Each row is a point on a landscape with many valleys, with its height.
A ball rolls from a point to the lowest of its 2 nearest points, and stops where none of them is lower. Distance is the straight distance between rows; heights are no part of it.
Q_781 height 38.7: [ -4   2   2 -25   1   2  18 -18   9 -12  -5   1  -4  10 -21  -6   0 -13
   1 -15  25  16   8   0  -8  10   2  -2  15 -11   0  19  -8  -2  25  -1
 -11  15  25  -5  -4  16  -9   9  -6   3   0   5  -8  -1 -12  -9   7]
Q_214 height 23.9: [  5  -8   2  -9   8  -2  -6   2 -10  15  -4  -3  12  -6 -11 -20   4  15
 -21  11   2   6  22   3   8 -14   3   7  12  -1   9 -10  -4   7  -7  12
  -4  -7 -17  -4  11  -8  -1  11  -6 -12 -13  -2   0  -6   9  17   0]
Q_949 height 23.4: [  7  -3 -10  10  -6   3   1   3  -8  15  16 -11  19  -4  28   1  10  26
   1  23 -32 -21   1  -3  -3   0  -9  12 -16  14  18  -4   2  -3  -4  13
   3  -4  11  -2   4 -11   9 -10  13   2   2 -20  13   5  -7   6 -12]
Q_294 height 19.9: [  6   0   0   0  10  16  -2   3   3  -1  20 -22  -5  -9 -13  15   0  -5
 -16  22 -19  -4   6   2   3 -14  -2  25  -2   9  -4  -6   4 -12  -3  11
   0 -10 -17   0   3   6  10  11  19  16  12 -13  13   0  10   8  -3]
Q_292 height 35.0: [ -5  -1 -21   3  -6  -6   3   9  -8 -14   2 -11   9  12 -17   1 -17  -2
  22   3   3  -9  -3  -4   1  17   8  -9  -7  24   6  20   7  15   6 -11
  -4  17   9  -4   6  19  -7   2  11  20  -2  -6  -5   9 -10   0 -13]
Q_115 height 43.2: [  2   3  11 -13   4   3  13 -16  16  -3  -8  -5   6 -13  11   8   6 -15
   1 -14  -6  20  -8  -7  -1  -8 -15   3   9 -14  -4 -16 -18   4   9  21
   0 -12  13  10  -7   2  -3   7   1   2   3 -14 -19 -14   9   6   9]
Q_112 height 39.7: [ -1  -1  18 -11  -2  -8   9   8   3   4  -8  10  -7   1   4   9  13   3
 -21  -6  24  14  -5   3   8 -12   7  -8   1 -28   8  12  -5 -21  10 -16
 -16   2  20 -10  -8  -9  15  -7  -7 -12  -6  12   9  -7  -7  -7  10]
Q_23 height 43.4: [  1  -4   6  10  -1  -9 -11  -5  -2  -3  -1  10   2  -2   2  18   1   6
  12   8  -4   2 -19 -16   3   3   4   7  -7  27   9  -1  21  -4  -2  14
  -1   4  29  13  10   1  -1  -8  14  -1 -19   2   5   1  11  -5   0]
Q_586 height 36.9: [-11   6 -14 -12  -6   0  15  -2   2 -16  -1  -8   0  17 -23  -7 -18  -9
  15  -5  13   0   1   1  -3  21   6  -8   6   1  -8  18  -1   9  21  -7
  -7  14  12  -7   5  21  -5   7   7  16  -8  -2  -6   6 -13  -9  -4]
Q_77 height 69.5: [ 19 -12  -9 -14 -21 -11  16  -4  13   4   5 -10   5   4  27  10  13   4
  -2   7   7   9 -12 -12   1 -17 -12  -6   0 -16   5  14   1  -3   8  -5
 -15   3  29  10  -5 -15  14   2  14   3  -6  -5   7  10  19  -1  11]
Q_704 height 10.9: [-19  12   9   1   5  15  10   1  16   8  -6   5 -10   2   4  -8  -7 -17
  -4 -26   3   3   1  16   3  10  -3  -8  -8 -26 -13  -8 -23  -9   6 -25
  19   6 -26  -3  -4  -4   4 -11 -13   3  14   5 -14  -2 -13 -11   0]
Q_593 height 10.0: [  3  11  -6  -5  -6   7  -7   8 -12  -6   1  -3  24   2 -21   7 -15  10
  18  17   0  -9  -2  -2  -9   7   4 -12   0  27  16  10  22  10  -2   1
 -16  -4  -6   2  12   8   2   4  11   0 -18  -3  -2  -3  16  23   9]
Q_106 height 39.4: [  7  -9  -7   0  -9   3 -13  12 -18   3  14 -10  -3   0   0  -2  -6  10
   4  34  -6 -27  12   3 -15  10  15  10  -6  15  14  17   5   0  -8  -5
 -11  -3   5  -7   2  16   2   2  10  18   2   9  24   4  -3   1 -21]
Q_40 height 57.3: [ 13  -6 -23 -11 -11  -7  13   1  -1   0   0  -3  25   9  19   1   5  19
  28  11   2   6  -6  -5   2  -5 -22 -12  -7   5  21  12   6  21   4  -1
 -10  -1  -3  11   3 -12   1   8  17  -5 -22 -14   3  11  16  13  16]
Q_636 height 47.8: [ -1   0   6  19  -1  -7 -10   7 -16   0 -12  12 -17  -3  -3   7  -7  -1
  10  -4   1  -7 -16  -1   5  -7  13  -3  -3   2 -11  -2   5   3  -9 -10
  13  -9 -18   2  -2 -12  16 -10 -10 -14   0  10   5  -6   3  -4  -2]
Q_90 height 19.1: [  1   0  10   1 -13  19 -12  -2   4  -8   9   4 -22 -10  -1  19   0  -6
  -3  11   0   3 -13  -5  -9 -12   6   4  -1  -1 -16 -10  16 -21  -9  14
 -21 -14  14   9   7  12   2   7  10  16  -4   3  13 -11  27   3  11]
Q_796 height 11.0: [-18   5  14  12 -16   2   0   3   6  -1  -9  -4   3  -2  -2  19   1 -10
  -4 -22  14   0 -28   9   5   2  -2 -32  -7 -12 -23 -11  -7  -7  10  -8
   2  -8   6   1   6  -4  15 -17 -10   2  -8   6  -2  -3   0  -6  11]
Q_373 height 5.6: [-12  14   0   4  -5  12  -8   2 -10 -10 -10   8   6   9 -31   6 -12  -2
   4  -8   9   4 -15   4  -8   9   2 -22   3  19  -7   7  23  10   0  -9
  -9   4  -2  -1   9   2   8   4  -8  -9 -18   1  -2   2  16  22  20]
Q_761 height 42.8: [ -7   2 -16 -14   9  -4  10  10 -15  -6   0   8  -8   5 -15 -17 -12   4
   6   9   9   4  18   0   2   2   0  14  14   3  -2  16   1   3   2 -17
  -6  10 -23 -11  -6   9   1  20   3  -1  -1   0   6   0  -7  -2   1]
Q_92 height 17.6: [ 14   0   4   3   9  -8   8   5  -3   5  -5  -4 -13 -12   1  -5  -7 -12
 -21  -4  -6  -5  13   0   5  -4  12  16   6 -27   8   2 -18 -12  -2   0
 -10  -2  -8   0  -7  -3  -7   8  -5   6  24   4   5 -14 -14 -21 -26]
Q_140 height 40.3: [-10   2   4 -15   3  -6  15  -4  -2 -10 -15  14  -1  19 -31 -13  -4   3
  -1 -18  28  18   8   3 -15   7   5  -5   9 -14  -1  18   7   7  19 -20
  -8  11  15  -6  -1  -2 -18  -3 -16 -11  -9  15  -4   0  -6  -6  20]
Q_72 height 20.1: [ -9  -5  -6  -2  17  10  -8  -2  -9 -10  12   2   1  -5 -20 -11  -9   3
   5   5 -19  -2  17   9   5  11   1  17   2  25 -11 -13   3  11  -7  15
  27   0 -26  -3   6   6  -1  -1   8  -3   5  -7  -9   1 -11  11  -8]
Q_771 height 59.1: [  6   7  14   5  11   0   1  -7   4 -10   1   6 -15  -8 -14   9   4 -23
  -7   0   1   1 -10  -9  -4   6   5  -1   6   4   8   7   8 -15  -4   9
  -5   8  12   5  -9   4  -4   7  -1   5   7  -3   4  -1  -2  -9   1]
Q_679 height 70.7: [  3   1 -20  -4  -9  -1  20   5  20 -10   4 -14   8  22  23   3  12   3
  12  -4   8  10  -7  -3   3  -3 -18 -18   0 -18  -3  19  -6   4  10 -19
 -10  15  13   1  -8  -6   2   7   5   9   4  -4  -4  19   3  -3   9]
Q_297 height 20.8: [  4  -9  -7   9  -1  -1   1   7  -6   0   7 -12  -8  -2  25  -8 -13   2
  25  -7 -18 -11  -3   2  14  -1   7   7 -11  -4 -10  -7  -8  24 -10  -6
  26  -7  -5  10 -12  -2  -2   2  -1   9  17   6 -11   3 -12  -6 -11]
Q_101 height 47.7: [ -1  -8  20  13   4 -12 -21 -11 -13  -1  -9  25 -14  -6  -8   9  11 -10
  10  -5   4   6 -23 -22  -3   4   0   5   3  13   0 -12  13   6  -5  28
   1  -9  23  10   8   0 -16 -11  -8 -19 -12   8   4  -6  10  -1  10]
Q_712 height 19.7: [  8  -6  -1   8  -8  10   5  -4   8   3  -2 -18 -19 -12  21   0 -17 -20
   9 -15  -3 -13 -17   8   2  -3  16   4 -10 -14 -18 -14 -27   8   1  -5
   8 -15  -8   8  -9  -3   8   2  -4  17  26   7   1  -8 -10 -21  -9]
Q_921 height 19.8: [  3  -2  -2  14 -10   7  -8   3  -9   1  10 -22  14 -14  16   1  -4  10
 -12  20 -31 -28   0   2   4  -3  -2  13 -21   4   2 -15   1  -1 -17  20
  -9 -23  14   8  11   2   6  -6  11   9  11 -20   9 -10  -5   5 -17]
Q_572 height 36.1: [ -4   2  14  16   9  10  -4   4   6   6   9   1 -19  -1  25  18  19  -9
  -3  13  -6 -16 -25 -10   3  -6  -3   2 -11   9  -3   0  12 -26  -5 -13
   9  -4  15   2  -6 -15  18 -11   6   7   5   2  15   6  -4 -10  10]
Q_201 height 70.9: [ 19  -7  -5   1 -12 -15  13  -7  15   5   0   7 -16   2  28  22  21  -9
  11   1   5   2 -25 -20  -6 -11  -1   4  -3  -7   5   8   2 -15   5  -3
 -11   3  26   6 -13  -6   5  -6  10   5   7   8   4   6   9 -14   2]
Q_431 height 67.0: [-10  -2   3   8  -3 -12  -1  -8   6   4   0  -7  17   9   6  -5  10  14
 -22  -1  -1  -6  17  -1  -1  14  -3   2  -6  -8  13  -1  -7 -13   6  10
   2  16  27  -8  15   4  -1 -14   6   2   1   2  -5   9 -11 -17 -22]
Q_224 height 41.2: [ 12  -9   1 -16  -8  -7  11   5  -1  13 -10   3  11   4  15  -8   9  23
 -19   8  22  13   3   8  -2 -19   1 -12  10 -25   8  12   2  -6  -2 -16
 -19   0  10  -6  -1 -11   7   2  -7 -22 -13  10   8   1  10  12  22]
Q_109 height 27.3: [  1  -4  -9   8   9  -1   9  -3  -5  -4 -10  -3  15   5   9 -17 -17  11
  29  -9  -9  -1   5  -2  17  -2  -6  -4  -5  -6   3  -8  -5  30  -8   5
  25  -8 -12  11  -5   3  -9   2   5  -8  -2  -7 -21   1  -7  -2  -4]
Q_420 height 57.1: [  1   2  -7   1  -9   4 -23  17 -16   0   6  16  -7  -3   9  -2   6  13
  26  12  -6  -1  -2   3 -11  11  -1 -14  -2  32   7  12  10  14  -6 -12
  -1   8  -7 -10  -6   0  -8  -8   1   7  -5  15   8  19   9  16   8]
Q_624 height 39.5: [  7  -1   6  14  -6   4 -13   8  -7   2  12  11 -20  -2  27  23   4  -1
  16  18  -9 -17 -20  -8   1 -12   4   5 -18  27   6   6  23 -16 -13   1
   4  -5  15   4  -3  -3   7  -7  11   4  -6  11  15  -2  15  -4   2]
Q_194 height 53.5: [ -8  -2  -4  -2  -2  -4   3   7   3 -11   5   3   0   3   8  18  18   5
   9   3  -4  19 -17  -5   0 -10 -10 -12  -3   3 -12  -7   9   5   3  -1
   1  -1  -6   5  -3  -4  13   3   7   0 -14  -2  -4   4  19  21  30]
Q_568 height 59.5: [  2  -1 -23  -4  -2  -9   5  -7 -14  -1 -16   5  18  13  -3 -21 -24  25
  28  -2  16  -1  11   3  -5  -2  -4  -1  -4  10  10   2   3  35   1  -6
  -9  -3 -22   3  10   4 -24   9  -8 -11 -21   0  -3   3   4   9  12]
Q_308 height 54.1: [ 11  -9  -1   4  -2  -1 -18  -1 -16  -9   8  13 -19 -13  -8  -1  -7  -5
   2   5 -11   1   2  -5  -1   2  12  26   8  20 -14 -16   3   5 -17  21
  -2 -11  -2  10  -6  18 -14  13  -2  -3  14   5   7  -2   4   2  -9]
Q_447 height 61.7: [  9   0  22   2   0   6 -16   0  12   8   6  18 -26 -21  -6  11  22 -16
 -32   0   1  -6  -2   6  -3 -10   0  12  -3 -12   4 -12  -9 -31 -11  18
 -14  -8   5   2   3   2 -18  -9 -13   5  15   0  12 -12   8  -7  -2]
Q_968 height 16.3: [-19  14  -8 -22   9  16   6 -14  19  -2   6   0  -9   4 -25  -5 -14 -19
  -6 -17   3  -1  17  19   4   4   4  11   8 -15 -15  -3 -22  -9   6 -10
  21   7 -35  -5   1   5  12   0 -14   4  12 -10 -15 -16 -10  -1   2]
Q_627 height 33.3: [ -9  -4  13   9  17   2   5   9   5   3  14  13 -14   0   4  16  18   5
  -1   4   6   3 -14  -2   5  -8   4  11 -18   8  -6  -3   6 -25   6 -18
  15   3  -9  -7  -4  -7  19 -14  18   5  -3   4  17  10  -1  -9   6]
Q_768 height 74.5: [ -8  11   2  15 -10  -2 -15  13 -14   2 -18   3   3   0   6 -24  -2   3
  -2 -13  -5   2  -3   8  -1   7  -3 -31   5  -8  -6  -3   2  19  -3  -9
   2   1  -3  -3  -2  -2 -10  -8 -21  -4  -3   8 -10   7  -1   1   2]
Q_222 height 36.4: [ 15   3   2  12   6 -19  15  -9  -1   0 -20  -1  10   9  -8  -5  -7   4
   0  -5  12  -6  -3 -15   6  -4   2  -8   4  -8  24  16   9   5   2  -8
 -13   1  17   3   1  -6   0   2  -1 -13  -8  -6   0  -5 -10 -16  -9]
Q_478 height 68.8: [ -6  -2 -25 -19  19   2   9 -16  10  -5   9   2  -3  19 -21 -21  18  -1
 -11   8  11   3  36  -1  -8  17 -14  14  21   3  12  18   5  -4   4  -1
   2  29  -1 -12   5  14 -14  12   2  -6  -2  -6 -12   7 -19   0 -11]
Q_462 height 34.5: [  0  10  -4  20  17  -1  23   0   0 -12 -13  -3  19  13 -16   1 -13  -7
  11 -10   5 -12 -12  -3  11   3  -2 -20  -1  -1  16  10  15   3   0 -22
  -5   6  -6   1  -3  -8  -8   2   1  -6  -6 -14 -11   0 -19 -11 -10]
Q_577 height 68.1: [  0   0  -7   6 -20 -12   4  -5   5   9  -4 -11  16   1  33   1  14  11
 -12  -2  -8  -6   1  -8  -2  -4 -14 -10   0 -14   9  -2  -7  -5  10   7
  -8   5  39  -1   5 -11   7  -7   4   4   0  -6  -3   6  -1 -10  -5]
Q_912 height 37.4: [ 12 -10  -1   7  -9   4  -9   0  -1  10  17  -3  -7   6  11   2   9  11
 -16  25 -10 -19   9  -4 -16   1   5  24  -7   9   9   5   8 -16  -7  13
 -14   0  20  -7   7  15  -2  -1  14  15   5   8  18   8   4  -4 -20]
Q_633 height 41.3: [ -1   1  -6  -4  -5   0 -10  17 -21   1   8  -1 -17  -5 -17  -8 -18  -2
  -2  19   4 -10  12   5  -9  12  19  12   9  11  -6  18   4   1  -6 -14
  -8   6 -10  -9   1  11  11  14   2   4   3  11  17   0  -2   2  -7]
Q_407 height 71.8: [  2   4 -18   0  -2 -13  11  -2  10 -12  -8   1   7  21  14  -3   2   1
  24 -18   8   9  -7 -10   1   0 -11 -25   9  -2   4  15   1  19   7 -18
  -3  15  15   2  -4  -4 -17  -3  -7   2  -1   0 -16  17  -1  -8   3]
Q_461 height 27.4: [  4  -6  -6  15   1  -3   2   8  -7  -2  17  -4  21  -2  26  11   5  14
  25  15 -26  -2  -8  -3   9   5  -8   7 -12  29   8 -16   7   5  -4  10
  19  -1   2   2   3 -12   2  -6  17   4  -3 -16   0  10 -11   4 -11]
Q_580 height 23.3: [ -5 -13  -2 -10  10   6  16   0  17 -10  21 -15   2   4  -2  14  -2   2
   0  11   2   6   0  -1   4  -8  -4  16  -2   5  -6  -5 -13 -11  13  12
   7  -2  -7   2  -1   7   6  12  27  22   6 -10  14   9   4  -5   2]
Q_676 height 50.7: [  4  -1   1   4  -6  -6   2   2  -6   5  -9   6  -4  -6   1  11   7  -5
   3   0   1   6 -21  -4   6 -20  -4 -12   4   0  -7 -11   4   3 -11  -9
   8 -13 -24   1  -6 -21  29  -2  -5 -19  -7   4   3  -8  15  14  18]
Q_389 height 12.8: [  3  15   5  10  -7  10   0   9  -5  -3   6 -16  26  -5  -8  13 -12  -8
   0  15 -13 -13 -10  -4  -1   2   2 -16   2  14   9   8  23   1  -7   7
 -21  -7  10   1   9   2  10   8   9   5 -12 -11  -5  -8  15  21   2]
Q_233 height 55.6: [  4  -1 -16 -16  -8  -1  13   9   6  -5  -1  -1  16  15   8  -2   8  22
   8   4  15  24  -3   3  -1  -7 -19 -12  -4  -4  -3   4   5  12   7  -5
 -14  -2 -13   7   0  -7   0   5  16  -3 -25  -9   1  16  19  24  23]
Q_136 height 43.1: [  3 -14   9 -15 -18  -4 -11   7  -1  13  -2   6 -14 -10   6  -2  10   3
 -17  10  15  19   0   2  -6 -17  12  -6  13 -17 -16  -1  -5   2  -6   1
 -15  -9   4  -6   0  -4   9   4 -15 -20 -10  20   9  -6  23  18  25]
Q_988 height 38.2: [  8   0  19   0  -7 -10   9  -9   4   2 -13   5  11  10 -10   6   5   3
 -13 -10  24   3  -7 -11   1  -4   5 -10   7 -15  14  16   7 -12  13  -5
 -20   3  38  -3  -1  -4   2  -7  -5  -9 -14   5   2  -2   3 -10   2]
Q_648 height 55.5: [ -3   5 -13  -1  -5   6  -7  18  -7  -4  11   0   4  -3  18   5  16  16
  20  18 -20   9  -1  -2 -10   9 -17 -12   3  26   2   3  11   6  -1  -6
  -7   6  -8  -5  -9  -2   6   5   2   9  -7  -6   3  15  10  20  13]
Q_256 height 28.0: [  3 -12   6 -20  15   0  -3 -14   8   5  -3   2   6  -2  -9 -14   5  11
 -15  -3   4  23  17   1   1 -14  -3   6  13  -6   2 -10  -6   6   6  12
   8  -7  -3  -1  -1  -3 -13   6 -10 -15  -2   2  -9  -4   6  12  16]
Q_910 height 44.8: [ -7   3  -6   4   4 -12   5   8  -9   4 -13  14   1  11  -9  -8 -12  15
   5   1   7   9  10   5   6  -1   1   5   2  -2  -3   7   3   3  -7 -23
   6   1 -35  -8   0  -9   3   6  -3 -14  -2   8   8   0   0  -4   7]
Q_325 height 38.8: [  6  -1   3   0  -4   8   0 -12   5   1  -5 -18   7 -15   6  -1  -4 -15
  -3  -9 -18  -2  -2   3   8  -8  -7  -2   5 -14 -16 -26 -17  10  -5  18
  17 -19  -6  11  -1  -4   2   2  -6   2  16 -15 -18 -13   0   4  -6]
Q_909 height 67.9: [ -1  -5  -3   2   8  -6   4  -9   9   9   7 -11   8  14 -10 -13  17   1
 -27  13   6  -8  33  -7 -10  15  -5  13   4  -7  19  13  -5 -12   4   5
  -8  21  10 -16  14  11  -4   5  10   0   1   1  -5   8 -14  -5 -26]
Q_911 height 30.2: [-17   3  -2  -8  18   3   0  10   8   3  15  11  -6   5 -16  -2  20  13
 -20   0   7   8  15  14   6   2   0   6 -17   0  -9   2   7 -16  12 -17
  19  18 -25 -12   2  -3  -1 -12  12   3  -5   2  11  13  -8   0   3]
Q_127 height 15.9: [ 15   5   7  13   0   8   2   3  -5   0   2 -13  13 -13  -4  14 -12  -4
  -7  16 -15 -18 -13  -4   6 -13   2   5  -5   8   7 -12  12  -7 -15   8
  -6 -18  -6  12   3  -4  17   6  12  -3   0 -18   4 -14   3   7 -10]
Q_922 height 33.2: [  1   1   3  10   2   0  -2 -10  -5   1 -13  -6  21  -4   1 -10 -11  -1
   8 -16 -13  -6  -3   0  12  -5   0  -6  -4  -2  -2 -30   0  23 -12  19
  24 -14 -10  11   6  -4   4  -6  -8 -14   3  -9 -26  -8  -7   8  -5]
Q_148 height 58.5: [  5  17 -14   6 -12  10 -15  30 -21   7   3   2  -1  -4   1   0 -14  14
  18  10  -4 -17   1  10  -9   6   0 -19 -12  17  16  23  10   7  -8 -31
 -14  -2 -29  -8  -3  -4  -1   2   6  10   2   6  10   7   4  13   1]
Q_20 height 64.7: [ -6   0  19  21  18   2  -5   5   1   7  -1  -4  11 -10  10   2   7  -6
 -15  -7 -20 -20  -1   3  14   6   0   2 -11  -2   7 -21  -3 -13  -6  13
  18  -3   8  10   4 -13  -1 -15   0  -4  15  -4  -3  -1 -27 -19 -21]
Q_253 height 75.5: [ -1   3 -10   5 -21   0  -6  14 -19   4  -8 -13  21  -2  10 -15  -3  12
   2   3  -6  -8   0   7  -4   4  -1 -36  -3  -4   5   4  -3  20  -1  -5
 -12  -4   5  -3   8  -2  -6   2   0   7 -11  -2   1   6   6  14   0]
Q_171 height 45.8: [ -8 -10   2 -13 -17  -3 -23  -1   3   2   0   5 -20  -8  -6  -4   7  -2
 -10  -4   6  14  10  12  -7 -12  14  -5  16  -9 -27 -15 -13   3  -5   3
   8  -4 -16  -9  -3  -2  13  -1 -29  -8   3  16   6  -5  21   8  10]
Q_528 height 15.3: [  5  11   6  -1  -9  12   3   3  11  -9   9  -6  12  -3   2  29   2 -18
   0  13 -10   1 -18 -14  -9  -5  -9  -2   6   6   0   4  25 -14  -1  10
 -28   2  23   6   0   3   8   9   6  10 -10  -9   2  -6  23  14   5]
Q_285 height 72.6: [ 19 -10 -10   9  -8 -15   3  -8  18  -1   9  -2  -8   7  36   4  16  -4
  13  -1 -15  15  -7 -19 -11   5 -14  12  11   7   7   2   0   1   1   5
   8  15  25  -2 -15  -6   8   6   3   1  15   3   1  14   7  -8  -6]
Q_619 height 57.0: [  1   2   7   5   4   9  -8 -13  -5  -8  -2   7 -23 -16 -17   4 -12 -32
  -1 -11   0  -8 -13   0  -4   8   8  13  10  17 -14 -16   3  -6 -10   9
   3  -5 -13   8 -11  13   3   9 -10   1  19   3   5 -11  -8  -3  -3]
Q_754 height 15.0: [ -1   6  14  -3   4   6  17  -2  10   4   0 -15 -13  -9   1  -1  -8 -25
 -11 -15   6  -8  -2  10   4   1  10   0  -2 -24  -2   1 -31 -10   9  -6
  -3  -5 -12  -5  -8  -7   6   3  -7   8  20  -2   0 -10 -14 -22 -10]
Q_752 height 66.0: [-14   4  12   9  15  -8  -3  -2  -4   3  -7   2  18   1  -8 -18   4   1
 -16  -6  -5 -12  18   3   7  21   1  -8  -2 -10  11  -4   4  -5  -2  12
  13  14   8   3  10   1  -9 -17  -3  -3   0   3 -11   4 -29 -17 -18]
Q_709 height 4.4: [-21   6   5   4  -3  15  -6  -1  17  -3  -4  -8   5  -2   0   8   1  -4
  -6 -21   3   3  -9  14   2  -1  -8 -21  -6 -15 -23 -23 -11  -1   8  -8
  19  -1 -22  -4   7   0  23 -14 -10   6   4  -7  -9   5  -2   0   5]
Q_564 height 60.3: [ 14   7  13 -15  18  -3   3  -5   9   5   4  17 -30 -17  -9   2  23 -24
 -19   1   4  14   2  -4  -6  -4   2  17   6  -3  10   5  -3 -25  -4   8
 -10   1   4  -3 -25   5  -8   6 -13  -3  14   5  10  -6  -2  -8  -2]
Q_449 height 35.2: [  9 -21   5  -6  -2  -4  -3   1   4  19  12  -1  -7   3  15   0  15  23
 -22  16   7   0  12  -1  -6  -9   8  20  -3   1  -2   8  -7 -13   3   2
  -1   2  14  -4   4   5  -3  -4  13   9  -2  16  19  15   9  -6  -8]
Q_684 height 8.8: [-11  16   7  15 -14   2  -5   1  -2 -10 -11   3   3   6 -28  18 -14 -17
  -4 -16  11  -6 -19   1   0   4  10 -39   9  -1 -16   0   6   5   0 -10
 -10  -1   2  -2   6  -3   7 -10 -18  -8 -11   0  -3  -5   9   9  11]
Q_597 height 32.0: [-10   8  -4  10  15  11  17 -12  -2  -6 -10  -8   6   8 -11  -8 -24 -11
  19 -13   7  -8   5   2  13   4  -2  -3  -4 -13  -4  -3  -3   8   1  -9
  14  -1 -21   6  -5   3  -6   7  -1  -5   5 -13 -23  -4 -21 -14  -7]
Q_575 height 63.1: [  1   3  21  10   7   4 -12  -5  15   6   8   3  -7 -19  16   8  24 -24
 -25   0 -19  -6  -3   4  -1  -1 -10  15  -5  -3   4 -18 -16 -22  -5  22
   5  -7  12   4  -7  -9 -18 -14 -10   8  19  -5   1  -6  -7  -7  -8]
Q_313 height 51.6: [  5 -16  12   7  -2  -6 -23  -3 -19   2  -8  11 -10 -13 -10  -4  -8   7
  -5  -2   1  -2   5  -1  -6   4  14  10   5  12  -6 -14  -1  10  -7  22
   3  -2   8   5  12  12 -14   0  -4  -2  -5  12   6  -5   7   0  -7]
Q_59 height 46.0: [ -1   8  21 -12   4   3   4 -11  13   2 -11  -3 -11 -14   6  11  15 -31
  -5 -21   3  18 -20   4 -12   2 -10 -14   6 -13  -9 -11 -22  -4   4  19
  -3 -12  15   1 -12  -1  -6  -7 -23  -9   6  -3 -17 -19   2   5   9]
Q_985 height 32.4: [  8 -17   9 -21   5  -9 -10  -5  20  12  11   4 -13  -3   7  -4  24   6
 -21   0   5  20  18   5  -4 -12   5  14   5   2  -3  -5 -15 -10  10  11
   6   8   9 -13  -8   3 -22  -3  -1   5   2  18   3   6   9   4   2]
Q_510 height 31.7: [  0  -8 -14   7  -5  -9  -5   8 -10  -8  10  -6  24   6   6   1 -11  20
  33  11  -9 -14  11  -4  -5  18   3   4 -17  25  19   2   2  16  -2   5
   9   5   6   1   4  11  -8   0  17  12  -4 -12  -3   7 -16  10 -22]
Q_545 height 20.4: [  2  -5   6  -3   2  -8  -4   9  -8  17  -3 -12   2  -8  -4 -10  -4   9
 -37   8   0  -5  18   3   9 -17   7  11   6 -23  10   7 -10 -14  -2  -2
 -13  -7  -4  -4   8 -14   4   5  -1  -5   2   7   9 -15  -1  -5 -12]
Q_642 height 73.3: [ -7   9  -1   5   0 -10   0   0  -3  -4 -13   7  -5   9   0 -13 -13  -7
  22 -28   4   2 -12  -2   5   5   0 -15   8 -13  -6   7   0  24   3 -13
  18   2   5   3  -9   0 -18 -11 -22  -8   4  14 -22   4 -10 -15  10]
Q_84 height 24.6: [ -6   3  -5 -22  11  -3   6 -17  -5   7 -12  12 -15   5 -17 -22 -23  -9
   4 -11  13   5  32   9  -2   2  12  32  17 -17   2  10 -19   4   2  -5
   3   2 -11  -7  -3  -4 -11  12 -17 -15  14   6 -12 -24 -11 -22  -1]
Q_776 height 26.4: [-13   3  -8   4  22   5  -6   4  -2  -1  -2  13   9   5  -8 -12   7  14
  -5  -2  -7  10  12   4   6  14 -12   3 -13  12   1 -12  13  -1   5   1
  21   5 -32  -2   9   3 -10  -7   9   0 -10 -11  -4  14  -9   6  -5]
Q_212 height 20.7: [-12   6  -1 -35   7   4   3 -23  14  -1   4   9 -16  -5 -29  -8 -15 -10
  -5 -15   7  11  27  17   1  -2  11  30  11  -6 -17   3 -21  -5  11   7
  19   5 -24  -5  -2   8  -2   9 -14  -7  15   1  -7 -29   0  -2   8]
Q_950 height 57.5: [ -2  11 -19  -3  -4   3   3   1  -4  -1 -20   6  16  16   8 -13 -12  27
  10 -12  20  17   3   1   1  10 -18 -14 -21   2  -5  11   8  16   9 -13
 -17   0 -31   3   8   4 -18   2   8  -8 -21  -1  10  17   5  10  12]
Q_122 height 26.3: [ -6  -1  -4  -4  14  12 -10  -6  -4  -8   9  -1  -8   1  -9 -11 -23  -5
  13  -9 -15  -9  18  11  11  11  13  26   0   3 -18 -19  -5  16 -10   8
  34  -2 -25  11  -4  18   3  -1  -4  -5  17  -3 -17  -7 -18   2 -16]

Two balls start at each pair of points below. Name the first point that both come to, or write -.
Q_461 / Q_648: -
Q_619 / Q_633: -
Q_233 / Q_420: Q_194

For each start below, name the point where the ball stops.
Q_909: Q_72
Q_781: Q_373
Q_950: Q_754
Q_577: Q_72
Q_40: Q_754
Q_580: Q_373
Q_985: Q_754
